The views of a scene show one set of named points, each view turned or mirrored, and shifted as a whole, with a little noise and some points left out.

Scene 1
View 1
Konez: [ 19 -13  -8  -3  21  15   1   1  19   0 -23  11   3 -16 -29  14 -17  -9
  25  -8]
Poka: [ 23  14 -16  16  -9   4 -25  -4  33  -1   5  17  -5  12   0 -13  -4 -15
 -10  17]
lato: [  8  15  -6  11  18  25   0 -26  25  -7 -20  22  -5  -8 -13  13 -20   5
  14  11]
Sete: [  9  10  -9   9   6  14  -5 -21  19  -7 -13  20  -1  -7 -11   6 -15   0
  10   4]
sigo: [ 20  -9 -13   1  -5  -2 -11   0  14  -5  -8  13   6  -7 -17  -1  -7 -13
  11  -8]
rilub: [ 16   4 -18   8 -28 -13 -23  -9  13 -10   8  17   4   4  -1 -16   0 -13
  -7  -1]
vaf: [ 16   6  -7   7  22  24  -2 -13  28  -1 -20  17  -4  -9 -19  13 -19  -2
  16   8]
busa: [ 19 -14 -11  -3  10   6  -3   2  15  -3 -18  11   5 -15 -26   9 -13 -11
  21 -11]
febu: [  9   2  -8   4   8  12  -2 -19  15  -8 -16  18   1 -12 -16   9 -16   1
  15  -2]
labe: [ 16 -20 -13  -7 -13 -11  -6   2   1  -9  -9  10  13 -15 -23  -1  -6 -14
  16 -24]
sig: [ 24  26 -15  23   0  15 -27 -10  43   3   4  20 -11  17   4 -11  -7 -11
 -14  31]
Buno: [  5  22  -7  14   8  21  -4 -34  23 -10 -13  26  -6  -3  -5   7 -17   7
   5  15]
View 2
Konez: [ 24  13  31  -2   1  21   2 -10  11   6 -11  -9  -3  -3  -8   9   7  21
   8 -43]
sigo: [  4   8  16  -7  -7  23   2  -7   3  -6 -13   1   3   5  -5   8  -3   3
  -3 -22]
rilub: [-19   5  -1  -6 -10  20  -1   2   1 -14 -11  13   9  17   2   8 -18  -8
 -10   3]
labe: [ 19   6  20  -4 -12  24   3  -7  -7 -15 -24  -5   2   9  -8  16  10   0
  -9 -23]
sig: [-38  12  -1  -5   7  16  -2   2  30  14  16  19   5   5   9  -8 -39  14
  10  -7]
vaf: [ 11  17  23   4  11  14   2  -1  26  14   1  -3  -2   1   1   7  -5  30
  17 -33]
Poka: [-30   9   1  -9  -1  20  -2  -2  17   4   5  17   6   6   5  -3 -30   5
   2  -8]
Buno: [  0  16  11  16  16   5   1  14  32   7   3   4   3  16  10  13 -12  32
  16  -9]
busa: [ 18  10  26  -7  -5  24   2 -12   3   0 -14  -5  -1  -2  -8   8   5  11
   1 -37]
lato: [ 10  17  19  13  15   7   1   8  31  11   1  -2   0   9   6  11  -6  35
  19 -23]
View 3
labe: [  9 -19  12  20 -11  -2 -14   5   1   9  -2 -10  -2 -13  25 -11  -3  27
   5 -17]
rilub: [-11  -5   2   2  14   3   8   6   4   9   0  -9 -21 -10  -1   8  10  19
  -3 -18]
febu: [ 26 -10  16  23  10 -12 -12  -1  -9 -13   0   4  -3 -17   6  -7   5   8
  -8  -8]
lato: [ 36  -5  18  25  21 -16  -9  -3 -17 -26  -1  14  -4 -19  -4  -5   9  -5
 -15  -2]
sigo: [  7 -12  11  15  -1   1  -3  10  -4   4 -10  -2  -9 -10  13  -5  -3  14
   1 -10]
Buno: [ 28  -1  13  19  31 -16  -3  -6 -13 -24   5  11 -10 -19 -11   1  16  -4
 -17  -6]
Sete: [ 23  -6  14  20  17 -11  -6   0 -11 -15   0   6  -7 -16  -1  -3   8   3
 -10  -7]
sig: [  2   7   6  -1  34   2  26  12 -16 -12 -16  14 -29  -7 -23  13   6 -16
 -14   1]
Konez: [ 31 -17  21  30  -9  -7 -16   8 -15  -9 -14   8   4 -12  21 -15 -10   5
  -1  -2]
Poka: [ -5   2   5  -1  23   5  20  12  -9  -2 -14   6 -26  -6 -13  10   4  -4
  -8  -5]
View 4
vaf: [  2   6 -14  17  25   7  -5   3  -4   1 -17 -21   5  13  29  -7   8  -8
   0 -22]
sig: [  9 -26  -8  13  14  52  -4  10  -3  -2  -3   6 -11  -6   2 -15   1 -15
  19 -10]
Buno: [ 10  -4 -13   3   6  11  -3   3  -4 -10 -11 -15  -9  11  24  -2  16 -15
  21 -29]
rilub: [ -2 -16   7 -13  -1  13  -8   4  -7   7   2  22  -7  -6  -6   7   5  15
   9   2]
febu: [  0   9  -8   1  13 -10  -6   0  -5   1 -14 -13   2  13  25   5  13   3
   2 -21]
sigo: [-7  2  1  1 16 -1 -8  1 -6 13 -8  4  7  3  9  2  3 16 -9 -3]
Sete: [  4   1 -10   4  11   5  -5   2  -5  -2 -12 -10  -2   9  21   0  11  -3
   8 -21]
labe: [-11  12   4  -7  14 -22  -9  -1  -8  17  -9   3  11   7  11  11   6  27
 -16  -3]
Konez: [ -8  16  -9  15  30 -11  -7   1  -5  13 -18 -18  16  13  28  -2   4   9
 -18 -14]
lato: [  7   4 -16  10  16   6  -4   1  -4  -6 -16 -22  -1  14  30  -4  13 -14
  11 -29]
Poka: [  1 -19  -2   6  13  34  -6   7  -5   5  -2  12  -5  -6   0  -7   1   1
   8  -3]
busa: [-10  12  -3   9  27 -10  -8   1  -6  16 -14  -7  14   8  19   0   2  16
 -19  -7]

Which points are out of place in each view (at most two, in the order of its rows)? Write none if all are in place.
view 1 -> busa, labe
view 2 -> none
view 3 -> rilub
view 4 -> febu, Poka
